Points on a hilly landscape, in no order, each with its height.
From any point a ball rolls to the lowest of the 2 points nearest to it. It stops when none of these is lower. Distance is the straight distance between rows; heights are no part of it.
rusuv h=647: [168 166 150 138 106 138  95 104 114 151 122 119 120 131 117 112 117 158
 114 156 146 176 106  92 127 142 106 115]
sosiv h=533: [177 164 132 135  93 158 101 124  94  97  84 100 164  35  86 144 152  93
 117  94 121  92  99 116 144  98 129 141]
Rel h=471: [150 119 140 142 150 212 140 136  98 106 158 106 154 104 141  97 137 117
 117  78 163 104 109 162 161 141 123 136]
kuf h=458: [148 101 127 141 172 161 112 157  83 163 119 194 137 125 173 100 139 117
 122  84 106 105 130 206 187 118 149 142]
Mok h=444: [164 166 152 136 106  85 120  87  82 176  80 145  79 129 122 130 154  99
 105 110  68 174 118 143 124  99 152 147]
boz h=174: [155 126 115  97 140  79  77 146 173 128  80 116 125 172 104 133  92 142
 129 149  96 117 131 113  73 147 162  98]
liva h=642: [119 151 143 138 138 113 108 123 122 158 184 104  96 129 110 143  46 179
 128 126 153 133 166 115 153 150 101 111]
bekoz h=273: [143 171 129 123 103 101  82 128 152 104  92  89 121 106  85 156  75 150
 141 126 123 115 127  66  99 133 126  95]
birag h=367: [121 178 150 137  74 125 157 143 111 106  72 123 153  88 142 138 177  93
 124 104  95 139  82 124 152  69 155 137]
tevam h=244: [ 49 159 169 103 126 101 138 115 140 136 146 142 132 110 173 133  81 135
 170 113 117 147 122 118 117 133 118 125]
forod h=460: [146 127 130 140 116 130 112 107  90 155 110 161 169 134 158 102 170 125
 116 158 105 129 147 130 107 146 170 113]
Bibe h=656: [147 171 144 140  65 102 108  74 120 143 126 105 103 138  98 124 120 154
 101 174 141 203 124  67 108 131 105 131]
goli h=306: [ 70 148 149 124  68  93 125  93 108 142 146 165 159 112 179 114 131 147
 127 175 122 183 144 101 124 140 112 133]
moned h=362: [114  88 144  97 214 153  89 117 180 127 159 153 124 150 112  98  62 123
 151  92 117 132 130 139  79 189 164  89]
Ber h=110: [133 106 122 120 193 187 112 102 110 130 155 154 118  90 128 121 107  91
 136  62 125 103 139 181 134 146 109 159]
tela h=378: [191 110 119 122 171 144 115 118 136 152 118 144 105 185 112 122 140 117
 113 129 102 138 136 138  95 131 166 122]
Nada h=550: [147 145 171 150 163 134 109 170 103 175 116 130 120 185 147  82 121 159
 128 132 115 146 107 140 143 130 179  86]
tase h=437: [104 144 142  70 178  99 133 162 205 129 105 124  86 169 112 163  53 132
 155 104 128 124 119 140  94 129 105 128]
mit h=454: [118  85 126 160 156 214 148 104 121 100 199 126 149 124 124  98 167 117
 134 124 181 133 135 114  89 165 119 136]
zaze h=534: [109 109 120 139 110 153 162 147 116 123 139 151 159 139 176 116 175 130
 118 147 147 131 123 145 157 118 119 139]
rufog h=506: [ 73 139 119 102 113  86 176 129 169 113 113 113 108 154 140 162 147 113
 150 153 121 128 124 100 101  93 134 130]
vuk h=433: [107 118 109 114 119 152 132  91 165 102 143 137 150 106 135 144 135 119
 138 161 166 122 132  97  83 159  82 139]
Paf h=475: [112 150 149  86 133  44 125 132 146 163  95 138  55 173 122 165  84 115
 145  98  77 152 131 142 115  92 121 152]
gege h=682: [ 70 149 155 135  89  84 153 135 119 164 172 137 111 141 156 142  91 170
 130 152 148 171 141 117 188 110  87 138]
rele h=327: [174 169 142 146  99 158 139 176 128  97  82  80 138 115 114 119 145 141
 113 113 154 122  69 115 167  92 127 111]
puzak h=390: [186  85 110 144 189 171  81 153 131 149 109 180 121 183 130  85 143 133
 114 134 124 127 118 148 106 153 156 110]
Vegud h=544: [153 155 125 107 110 156 134 149 136  70  67  90 150  54 112 152 132  96
 131  73 138  79  83 140 150 101 108 144]
det h=575: [131 164 136  89 119 121 107 171 146 115  50 143 155  82 151 141 104 131
 153 118 129 102  81 134 147 111  95 124]
tude h=232: [152 147 113 119 119  77  99 167 165 125  87  93 100 161  88 163  84 166
 129 154 119 114 135  84 102 121 131 104]
viko h=640: [205 139 132 140 146 169  79 129  97 156 115 133 134 126 117  85 136 147
 113 139 138 136 110 116 130 145 130 111]
gaka h=585: [168 140 146 136 142 109  64 121 113 149 136 100 132 142 106  78  93 158
 125 122  89 129 145 107  94 161 196  75]
Tek h=568: [157 107 139 113 181 198 113 104 147 100 106 124 161  95 113  99 147  90
 152  96 143 110  89 128  83 158 140 116]
guk h=580: [ 99 139 167 125 153 126  99  82 122 112 150 103 152  68 120 108  97 102
 163  75  88 107 139 114  86 169 189  95]
foru h=249: [130 145 158 122 157 151 129  67 125 149 142 138  88 147 140 110 109 114
 139  94 116 179 115 128  91 148 132 138]
Gib h=613: [108 164 134 125  69 148 116 146 111  79 127  94 198  28 120 147 116 131
 119 103 168  86 119 125 186 118  90 142]
Bime h=373: [135 130 125 123  91 130 163  75 124 114 128 148 112  90 109 141 150  95
 108 115 153 168 102 159 175 104  61 194]
Nule h=498: [134 135 139 164 115 182 182 110  81 113 227  57 117 110  92 126 130 133
  99  83 164 134 161 134 175 117 122 135]
pez h=464: [152 123  93 157 115 122 119 134 129 125 126 119 126 160 120 128 150 157
 115 217 152 143 124  89  90 159 107 126]
Nime h=305: [149 156 126 119 129  94  95 130 138 113  80 116 114  96  95 162  94 115
 139  94  82  96 129 111 114 111 154 117]
dofen h=438: [210  97 104 145 163 172 130  81 105 145 176 126  86 156  77 128 145 116
 103 123 135 146 162 124 104 133 109 150]
pag h=294: [ 88 134 139 131 101  88 129  98 136 127 147  97 131 156 140 121 129 147
 141 171 114 148 151  85  69 154 164  99]
bubo h=275: [104 130 131 104 147 133 174  90 142 139 136 135  86 153 145 144 139  98
 140 115 112 157 124 142 110 112 126 160]
Nutev h=399: [197  85  79 160 136 169 127 131 118 125 153 121 107 148  87 133 145 148
  92 160 190 122 141 124 139 140  64 153]
kited h=246: [114  63  98 169 150 185 143 192 135  82 135 137 181 145 153  86 182 141
 139 161 173 100  94 144 120 170 129 110]
pobav h=343: [118 117 110 136 118 148 190 146 144  89 139  95 153 131 137 144 194 105
 129 138 129  95 122 126 124 105 165 127]
vaga h=599: [125 153 130 126  84  87 109 142 128 151 102 139 137 130 148 143 104 164
 126 176 141 140 127 112 153 119  93 121]
Rago h=629: [166 165 143 119 136 162  61 150  90 138 108 119 151  52 121 106  86 141
 130 100 150  94 110 139 185 136  97 116]
non h=83: [112  92 150 142 207 176 129 167 134 153 160 177 107 177 161  84 111 131
 139  73 125 140 121 182 149 139 164 119]
gilam h=509: [104  86  97 123 169 133 127 136 167 105 177 122 153 132 112 150 100 136
 137 156 140  81 173 123  98 168 138 111]
kamol h=635: [112 147 132 162 105 127 136 144 104 144 191  92 124 113 123 139  89 181
 112 143 169 124 157 119 191 129 100 118]
tud h=398: [162 146 134 132 103 148 158  87  98 141 107 149 116 104 129 123 181  92
  98 112 124 177 101 163 165  97 106 173]
bagag h=520: [ 32 144 142  95 106  97 200 115 159 129 150 128 104 174 163 134 170 104
 147 150 128 176 117 107 107  89 123 144]
lofim h=466: [153 155 141 147 113  51 101 101  70 165  85 139  75 107 109 146 127  89
 110  87  37 133 137 157 144  86 168 142]
lolu h=531: [ 65 112 118 140 126 141 172 151 155 116 150 152  97 196 169 110 162 142
 137 181 176 181  92 122 109 130  74 151]
tizo h=309: [125 137 114 117 115 140 197 108 141 102 132 107 110 131 130 146 176  95
 122 116 132 136 115 137 134  88 123 157]
Kulos h=380: [104 135 116  95 156 122 121 104 166 102 133 110 117  90 107 165  73 116
 149  95 122  96 148 120  95 146 121 121]
Timub h=217: [115 113  97 112 148 140 151 187 183 104 120 110 106 168 124 154  77 172
 133 141 182 104 108 143 136 138  59 126]
fam h=431: [125 109 127 125 153  93 135 167 148 176 119 155  73 246 137 131 131 142
 119 163 122 164 141 139 109 118 126 139]
mav h=504: [ 77 111 137  97 129  53 137 166 139 175 126 167 108 201 168 142 113 131
 138 152  88 140 173 147 126 104 148 136]
bog h=411: [119 112 142  87 193 127 147 152 180 133 118 148  99 174 126 147  99  98
 143  88  89 126 119 172 104 121 166 131]
paga h=307: [169 168 144 149 102 162 148 131 102 102 114  82 117  93 103 133 139 118
 112  79 134 138  87 131 169  90 123 141]
duv h=597: [163 148 128 123 151 105  38  91  72 142 132 109 125  51  95 123  75 104
 121  78  70  82 170 137 124 145 154 123]
mus h=492: [ 72 140 147 100 127  56 162 154 148 155 137 127  86 166 136 163  94 125
 145 111  94 133 149 136 145  82 136 142]
Vul h=256: [ 85 159 133 164  62 105 166 175 120 101 155  84 147 127 129 135 138 170
 103 178 175 149 112 104 190  98 100 127]
vonu h=369: [122 101 126  95 210 167  81 141 186 119 127 149 124 125 116 102  62 139
 155  95 154 113 104 133 104 184 109  92]
fud h=421: [182 128 125 135 125 119 121  85  86 169 100 162 108 123 125 134 161  99
 106 125  99 148 135 155 142 115 124 160]
peber h=591: [144 138 144 133 154 139  76  87  64 156 156 129 128  46 125 118  98  99
 125  84  98 101 147 165 145 141 132 145]
guzon h=472: [113  72  68 129 134 142 133 140 166 107 129 177 124 149 155 150 146 144
 128 176 170 116 142 132 114 146  63 158]
mil h=410: [149  99 135 155 153 203 128 108 101 141 147 173 128 139 160  90 176 110
 121 105 149 151 117 149 121 137 129 144]
mumir h=447: [107 120 132 137 133 173 142  77 126 117 183 131 135 112 142 118 133 115
 137 123 155 149 141 118 110 149 114 143]
Tuz h=218: [ 59 150 172 139 128 144 146 126 135 140 177 136 120 147 173 104  91 159
 150 127 154 166 115 121 140 143 108 117]
Samo h=614: [176 106  93  99 108 103  66  82 115 146 101 154 142  91 111 144 115 122
 121 150 117  99 171 123 108 154  98 149]
Lanef h=574: [142 161 156 156  91 107 143  98  74 181 119 125 120 169 136 102 181 130
  99 148  91 187 145 114 122 114 187 116]
giluz h=649: [123 154 128 122  97  89 113  75 129 141 152 103  86 110  99 154  67 154
 125 127 135 152 155  94 131 141  89 133]
bebi h=559: [134 157 120 102 111 120 122 130 133 101  55 140 144  41 137 160 127  87
 142  95 103  90  88 148 145 101  96 156]
kup h=323: [ 82 123 146 125 123  75 107  95 124 155 165 123 113 194 152 100  99 146
 138 137  89 162 169 117  66 164 179 104]
lekos h=385: [164 148 136 103 192 176 110 146 144  99  98 109 130  76 109 123 100  92
 148  48 117  78  80 171 123 139 132 121]
rego h=402: [157  90 115 145 152 169 159 115 121 153 137 174  82 189 150 115 174 121
 108 112 142 169 125 164 139 114 114 162]
tedof h=363: [113 110 100 145 111 135 201 204 152  63 114  69 158 148 134 135 197 117
 129 146 138  74 101 137 151  98 174 110]
pufov h=257: [ 78 157 153 146  98 108 143 143 144 118 143  96 151 122 141 129 119 150
 145 162 137 134 116  88 120 129 147  99]
bara h=481: [ 77 122 104  83 130  76 164 167 204  86  99 116 126 150 122 184 119 119
 155 150 113  88 135 103  93  99 138 116]
gobet h=605: [ 79 175 143 116  52 128 149 146 131  66 122  89 164  45 126 148 112 136
 109  92 161 130 105 121 205 100  74 150]
Laku h=495: [176 108  97 122 139 149  86 114 146 106 101 125 174 112 109 129 151 121
 134 171 139  95 131  97  65 164 129 119]
lovaf h=265: [122 128  94 124 104  98 162 173 163 107 127  93 104 137 114 173  94 179
 114 159 186 106 126 127 167 114  44 133]
Lipev h=453: [ 95 110  96 105 122 109 139 127 171 113 131 147 129 139 149 161 109 148
 141 173 155 119 146 115 109 137  80 140]
Ped h=615: [ 36 159 167 124  86 138 203 140 146  82 152  87 152 108 166 121 153 112
 147 112 135 149  92 120 149  99 154 126]
rop h=596: [106 162 147 113  80 136 147 148 135 101 117 116 155  89 156 132 116 140
 121 123 160 142  86 133 177 112  78 143]
migim h=441: [100 179 148 100  75  81 153  85 146 124  78 127  83 141 123 158 160  89
 130 131  96 194 103  83  91  77 121 155]
rusep h=192: [147 104 129 155 164 146  84 155  82 150 165 130 187 112 128  88 118 153
 123 138 124  79 167 129 143 165 185  84]
tazal h=556: [143 153 159 129 148 119 120 188 122 158 103 124 135 146 139 112 102 144
 134 114 105 112 112 146 168 110 181  98]
Mivo h=238: [ 79  81 135 171 161 155 176 189 147  86 140 105 163 163 146  86 171 146
 157 171 164 126  64 129 108 171 147  90]
vumiz h=607: [124 161 146 157  86 130 106 128  93  98 135  84 190  54 100 137 140 123
 138 116 113  86 144  74 132 122 182  91]
ridom h=452: [115 109 134 120 160 140 118 168 119 151  95 209 151 136 195  98 142 126
 142 114 105 120 118 178 144 123 148 128]
Biv h=397: [151 137 130 105 185 151 144 155 157 110  93 121 115 122 119 145 115  93
 138  73 102  99  97 168 124 107 157 130]
Sogu h=124: [139 127 126  90 143 105  68 101 159 128  90 142 136 140 136 108  92 126
 147 130  98 126 127 118  63 168 153 103]
kidem h=276: [ 54 152 159 100  99  77 130  84 128 159 138 155 115 145 183 118 102 126
 149 140  97 183 146 113  95 134 125 136]
tufel h=289: [123 138 122 144  98 110 173 169 136 130 141  92  99 165 123 145 131 160
 111 157 166 141 119 123 179  97  94 129]
dalo h=505: [136 135 111 146  94  60 117 111  90 130  92 130 108  58  88 184 134  80
 117  90  61  82 163 140 164  78 143 151]
Zel h=422: [194  97 101 137 146 191 149  84 125 125 159 121  87 136  81 136 145 114
 105 111 175 139 131 141 132 132  58 169]
dosab h=429: [143  91  98 101 167 124 152 163 161 143 103 179  93 178 146 153 121 121
 128 109 124 121 126 187 157 104  91 163]
Bel h=93: [145 100 139 129 222 187 108 136 115 141 157 161 119 128 134  87 101 109
 134  59 115 117 124 188 147 151 160 119]
mifu h=609: [ 59 196 188 137  88 131 177 139 129 110 135  95 120 110 147 118 123 122
 141  87 125 178  80 113 160  84 142 131]
pamub h=590: [130 152 138 141  84 107 146  79 107 148 130 110 117 170 128 108 186 123
 105 178 106 191 135  85  73 124 167 121]
Rolid h=280: [144 145 135 131 125 135 151 134 116 132 130 107 106 113 121 152 113 136
 120  98 136 120 120 143 174 102 112 141]
tiz h=657: [130 167 136 126  52  70 113  47 129 133 132 108  85 116  85 155 109 134
 115 136 118 191 146  72 119 120 103 146]
Vetaf h=566: [137 168 157 121 131  89  66 167 120 146  85 111 142 123 122 111  75 158
 140 117  90  99 126 111 136 129 191  77]
losi h=274: [133 120 109 135 114  94 143 201 124 139 101 135 152 157 155 144 148 162
 120 183 129  87 139 139 172 101 137 115]
nazu h=621: [ 62 144 182 136 107 157 172 118 124 104 152 116 191  78 169 101 158 113
 157 110 126 133  91 121 140 132 163 110]
Bebif h=634: [178 166 148 135 135 166  55 142  91 164 115 147 135 103 136  77  95 161
 121 123 155 145 102 127 170 149 102 108]
zaf h=71: [147 114 115  96 132 113  25 107 123 140 105 154 174 109 146  81  96 141
 138 135 103  98 151 126  83 187 146  93]
gesin h=616: [111 148 111  99  69  67 121  99 159 129  93 142 123 130 133 154 126 141
 127 182 135 161 127  88 106 123  85 147]
difos h=352: [146 114  97 119 108 133 170 208 160  78  78  94 157 133 137 150 160 135
 123 147 154  71  94 143 154  98 122 121]
muf h=121: [147 104 108 133 132 134  36 125 103 133 142 138 181 104 129  89 109 154
 131 170 137  94 167 100  91 189 141  92]
Lami h=545: [ 61 110 122  95 113 108 187 130 157 119 148 161  86 147 172 138 106 135
 137 114 168 159 121 161 170  97  40 174]
Revap h=456: [143 145 135  84 142  76 118 166 178 154  67 131  72 181 115 167  84 137
 145 125 115 138 113 124 111 101 104 140]
borub h=514: [ 75  92 116 110 117  72 150 159 124 153 121 190 150 161 191 137 141 137
 136 163 100 119 164 150 139 111 138 128]
luf h=541: [132  88 104 165 138 156 142 174 110 151 116 183 131 185 177 101 186 146
 114 157 138 138 128 161 145 125 134 134]
Bodag h=321: [152 130 118 136 113 115 133  87 102 138 171 101 111  98  88 164 119 123
 111 114 120 112 180 118 141 118 134 138]
Telub h=360: [163 140 150 120 150 100 112 120 114 172 125 122  86 195 111 115 113 124
 113 110  72 153 147 148 101 125 196 118]
gupet h=630: [137 137  95 170  96 126 184 134 119 109 177  65 100 161  86 151 180 133
  98 171 154 144 137  94 139  94 137 132]
par h=440: [185 138 127 126 128 131  87  86  75 171  74 174 139 116 144 101 166  98
 105 121  81 143 129 147 111 135 155 133]
Zugu h=546: [146 105 128 170 167 144 133 191 105 164 124 145 118 221 147  91 166 157
 109 166 132 152 114 144 132 131 173 101]
dobel h=622: [135 171 138 127  90 132  70 148  99 120 108 111 192  36 130 123  94 149
 130 133 154  83 120 113 173 132 108 108]
rup h=489: [121 146 138 106  80  48 153 145 140 171  83 142  75 181 115 159 135 138
 128 165 128 177 115 118 148  71  84 155]
Rinav h=160: [106  98 112  92 159 124  72  82 163 124 117 176 143 120 156 110 101 115
 156 123 109 121 145 130  56 182 126 132]
novu h=394: [105 109 117 113  98  58 175  81 122 174 143 166  74 175 131 151 166 110
 119 149 110 171 159 144 149  95 112 169]
Vidad h=487: [160 125 123 144 141 174 164 127 100 111 188  65  97 116  79 139  93 142
 100  65 166 105 148 159 176 124  93 142]
vobo h=344: [149 143 134 137  75  97 155  78 119 117 136 128  84  71  52 153 118 112
 106 102 156 151 119 160 205 105  49 184]
tad h=563: [183  89 108 119 168 202 124 112 139 112 101 154 150 128 129 111 179  86
 129 108 133 104 108 150  95 141 136 146]
Boze h=341: [126 118 156 109 151  88  83 107 144 158 139 124 106 197 124  86  83 130
 134 111  74 161 142 144  64 165 193  98]
noro h=211: [149 126 128 131 148 143  84 143  98 134 154 110 166  79 115 128  92 141
 126 112 128  71 164 127 154 148 146 104]
diz h=488: [150  61  60 144 170 176 113 137 164 102 135 164 138 156 127 129 159 128
 122 173 162 105 144 126  68 166 100 145]
vifir h=465: [156  91 116 144 139 179 136 142  80 134 150 146 143 109 151 110 146 115
 112  81 144 100 134 195 195 123 117 163]
tesiz h=537: [ 88  91  96 118 115 144 185 130 167 106 151 150  82 177 157 134 140 141
 121 140 186 161 114 141 145 120  42 173]
taf h=442: [146 107 113 102 169 119 116 168 148 155  80 192 123 170 160 133 122 124
 130 126  99 118 124 170 129 116 142 134]
Gir h=235: [148 115 145 139 190 189 103  87 134 141 161 144 104 157 121  79 113 130
 141 106 141 166 116 116  73 178 130 114]
rilu h=423: [112 113 144  94 180 106 137 176 191 147 112 143  90 224 128 133 113 122
 143 131 112 150 116 141  90 124 145 126]
fulo h=377: [136 126 133  88 204 172  76 141 163 107 101 139 152  83 114 104  80 111
 160  78 136  86  92 155 113 170 118 101]
zur h=484: [145 157 129 165  85  53 125  92  78 145 106 123  70  85  72 175 124  94
 112  86  62 132 144 125 173  80 140 145]
dusa h=600: [166 138 151 151 135 152  99 127  98 113 140  74 174  88  87 100 130 128
 135 116 117  94 128  84 104 147 189  77]
voku h=451: [159  92 106 174 170 200 140 102 115 125 201 118 105 159  99 104 143 134
 112 136 175 152 148 109  95 161 105 138]
Bana h=184: [125  72 110 103 185 168  78 101 157 117 115 201 151 121 153  95 137  91
 150 104 114 118 131 144  62 181 155 126]
fedi h=527: [ 35 135 149 128 105 129 185 125 140 131 164 151 117 177 188 110 168 126
 136 167 152 204 104 121 125 112 102 146]
pakat h=311: [128 156 135 122 105 113 148 117 131 126 126 120  91  88 108 155  81 142
 116  99 153 142 114 147 183 114  54 161]
vop h=161: [155  84 115 156 144 153  54 128  74 151 151 162 179 127 137  69 150 144
 118 150 125 104 179 122 105 181 174  99]
Lotap h=602: [117 146 139 159 101 142 141  93 112 126 144 124 152 147 140  95 182 131
 117 194 137 188 113  86  73 153 139 117]
niz h=351: [104 125 129 140 100  85 132  60  81 160 182 135 117  96 124 142 123 113
 122 118  96 136 197 135 159 126 137 150]
Pumir h=667: [ 81 139 136 123  63  19 148 124 102 168 138 154 114 118 143 164 110 145
 134 153 101 139 177 124 183  84 115 138]
bov h=617: [125 147 131 174 104 127 122 163  92 111 168  63 170  82  95 149 121 157
 122 130 125  69 170  87 161 115 177  80]
lig h=482: [161 101  85 152 134 157 101 130 135 100  97 141 156 146 123 107 183 133
 124 214 157 129 103  92  55 181 107 122]
guzet h=187: [100 106 124 112 155 154 156 174 153 108 143 126 124 145 159 135  83 154
 133  98 170 102 121 169 168 136  89 129]
Gine h=374: [ 96 106 115 121 118  87 154  84 119 162 174 155  95 154 143 150 125 128
 127 143 111 151 184 141 137 125 124 147]
peb h=361: [184 112  88 146 115 127 146 120 120 130 153  94 114 126  70 164 140 139
 101 137 159 106 158 124 159 112  96 144]
vun h=603: [192 123 103  98 129  89  25  91  91 145  94 145 139  80 104 124  92 112
 117 110  77  84 171 146 111 158 134 134]
Ziza h=577: [162 179 147 133 111  88  53 113 102 135 103  94 112 115  98 111  77 146
 128  94  81 131 135  89 102 135 182  83]
tepu h=573: [128 135 158 109 157 155 111 109 147 102 107 111 167  67 116 106 117 102
 164  89 113  97 101 113  91 163 164  93]
fiza h=587: [122 149 141 114 116 125 118 171 138 137  89 154 143 122 166 122 100 163
 140 141 148 128  94 134 163 119  83 128]
gimid h=586: [107 144 157 120 150 150  93  74  93 134 165 131 151  57 139 108  99  97
 150  90 111 125 142 132 109 165 143 133]
Vusu h=319: [175 134 106 131  93 111 144 203 138 116  66 112 137 139 129 155 144 158
 116 158 146  92 101 141 184  88 104 128]
Gedi h=643: [116 125  96 156  96  73 175 128 116 149 161 101  92 181 107 154 167 144
 100 187 123 140 169 107 152  94 145 132]
Kipur h=604: [ 60 180 176 117  69 132 184 145 136  82 143  94 132 107 154 120 114 141
 115  98 157 184  84 134 195  95  91 154]
rodi h=507: [138  78 111 115 161 133  97 110 162 100 126 125 180 121 108 109 140 109
 146 155 118  95 140 103  44 184 168  97]
bis h=413: [125  89 104 110 132  89 159 106 138 169 120 197  70 167 140 157 129 120
 133 132 116 148 146 181 157 104  83 177]
lif h=396: [170  70 100 155 192 194 126 161 144 141 128 177  92 194 139  95 151 133
 112 108 148 146 116 169 120 133 134 140]
moki h=554: [205  73  87 136 144 204 124 115 115 114 123 129 157 127 105 128 193 102
 107 147 162 101 133 128 100 131 106 162]
gemo h=676: [ 77 121 138 120  97  61 142 150 112 170 136 176 124 135 175 151  94 164
 139 147 125 138 153 151 201  99  87 140]
solib h=353: [140 118 146  90 192 119  79  95 158 148 137 136  92 160 108 106  63 109
 136  78  71 148 133 148  60 166 179 105]
Digu h=199: [109  50 118 121 196 186  96 136 173 100 125 170 185 112 132  94 146 108
 161 116 143  88 112 135  76 188 147 105]
zoser h=342: [ 91 150 129 111 128  80 135 117 143 110 110 118 107  86 125 178  92 100
 148  86  79  97 143 125 119 104 148 131]
vakid h=139: [137  89  96 119 156 179 116 112 116 120 160 141 146  99 120 136 117 114
 128 100 161  86 155 160 140 145  87 163]
feku h=486: [151 122 114 131  97 126 150 112  99 148  89 163 164 128 156 135 211 100
 108 154  98 128 140 140 135 101 155 144]
zusun h=523: [150 157 117 154  81 110  99 112  89  98  74 111 135  33  73 179 143  78
 115  82  93  86 125 117 161  80 124 154]
kefi h=345: [143 181 147 136  77 125 155 186 126 103  57 101 122 122 133 139 150 127
 123 103 125 133  60 124 176  62 143 134]
rivop h=415: [ 97 185 166 131  88 114 163 107 120 139 103 120 116 146 141 128 173 106
 134 130  98 188  94 100 117  87 161 128]
Lapor h=526: [ 64 124 124 122  93 100 176 148 122 128 143 150 165 128 189 133 174 128
 137 162 123 123 137 138 156  95 133 132]
Dadi h=558: [173 161 168 159 126 136 119 132  68 187 120 131 113 154 134  94 143 147
 106 124 107 170 121 132 158 109 176 105]
Bavu h=418: [132 130 117 109 127 154 131  62 153  90 156  94 129  93  91 150 118 113
 136 137 148 130 146  75  62 157  98 129]
pofo h=477: [167 122 132 130 172 199 156 142 127  96 164  79 111 123 102 117 114 127
 116  67 159 108 112 158 147 130 119 124]
gup h=213: [117  51 146 131 207 169 122 138 173 108 142 124 179 133  97  88 139 117
 151 115 125 109  95 122  81 187 185  70]
bemo h=592: [164 122 159 156 156 138  74 130 110 130 146  81 166 114  82  59 112 159
 141 137 117 120 118  75  90 183 186  43]
Vama h=655: [105 125 119 151  71  50 148 125  96 169 168 126 115 138 125 157 126 160
 104 170 115 131 189 111 182 105 140 125]
lesod h=227: [ 90  94 149 143 169 162 162 138 165  97 141 104 165 137 123  99 152 128
 159 139 153 123  82 114  91 172 156  86]
bamor h=455: [ 74 130 129  89 144 104 153 153 207 105 113 104 109 153 121 162  82 138
 164 135 146 112 119 108  82 135 107 115]
Dek h=618: [114 141 107 153  91 147 191 101 138  83 164  80 129 140 113 128 210 107
 102 183 152 159 113  85 107 108 131 140]
Dinil h=202: [ 68 113 153 144 159 168 141 167 135 129 168 157 117 145 190  93  85 164
 153  91 162 134 115 162 167 146 108 123]
guge h=176: [144 114 119 130 133 156  74 118  76 137 162 134 176  56 118 130  97 124
 130 109 165  76 166 144 167 146  95 146]
rez h=225: [129 104 101 145 135  99 126 175 133 133 121 128 163 154 134 139 153 141
 119 189 106  87 160 128 120 134 177 101]
res h=445: [127 111 115 141 120 111 144 131 129 153 133 148 101 192 145 131 153 151
 116 190 137 159 136 120 117 129 112 136]
sigu h=627: [115 148 132 174  88 134 128 140  89 116 202  69 169  81  95 139 113 173
 105 153 168 105 166  92 167 138 125 110]
nula h=625: [147 120  98  94 100  84 107  74 150 132  95 157 117 100 111 170 116 122
 125 150 127 128 145 119 114 136  70 163]
Libev h=512: [172 106 100 129 134 132 152 117 110 132 109 136 143 120 126 155 185  83
 110 122  95  93 150 164 146  97 163 151]
seri h=467: [104 177 144 108  71  67 153 129 141 136  85 122  86 133 122 166 127 120
 137 127 110 165 105 101 141  67 109 150]
Neve h=260: [116  83 111 147 150 139 131 188 145 117 107 154 175 151 163 109 161 143
 138 171 138  92 114 141 120 153 154 102]
fem h=610: [119 137 127 161 101 163 178 126 126  93 138  97 170 137 134 102 218 114
 123 186 146 148  94 100  94 132 155 113]
tirak h=403: [100 160 134 110 122 143 132  76 146  85 157  85 136  54  95 166  95 109
 146  95 150 107 148  91  90 147 109 122]
Lepa h=497: [163  64  80 129 192 170 101 131 167 105 170 143 134 149  88 130 115 124
 118 143 147  95 171 128  73 172 130 123]
Nin h=393: [117 170 161 152 111 135 162 116  98 124 126 105 127 113 131 131 166 102
 132  96  89 144 114 121 134  88 186 125]
pib h=226: [ 85 161 131 156  66 110 165 170 126  97 136  90 170 105 139 136 159 146
 125 184 141 128 112  88 150 102 139 111]
zir h=538: [188  97  83 132 127 152 138 135 127 112 105 122 154 131 110 160 194 113
 106 165 137  84 144 129 118 114 132 144]

Call two points neighbours if one is among the 2 nearest of the other. Go from one point of each pair to the other, from neighbour to neighbour, staying as low as possible. Name the highest point that can't be avoided.
rez / Sogu -> Neve
Sogu / non -> noro
guzet / pib -> tufel

For each start below, name the point where the ball stops.
Vidad -> Bodag
giluz -> Nada
fam -> pib
Nule -> Bodag
Lepa -> Sogu
gemo -> Nada
mil -> pib
mit -> Sogu
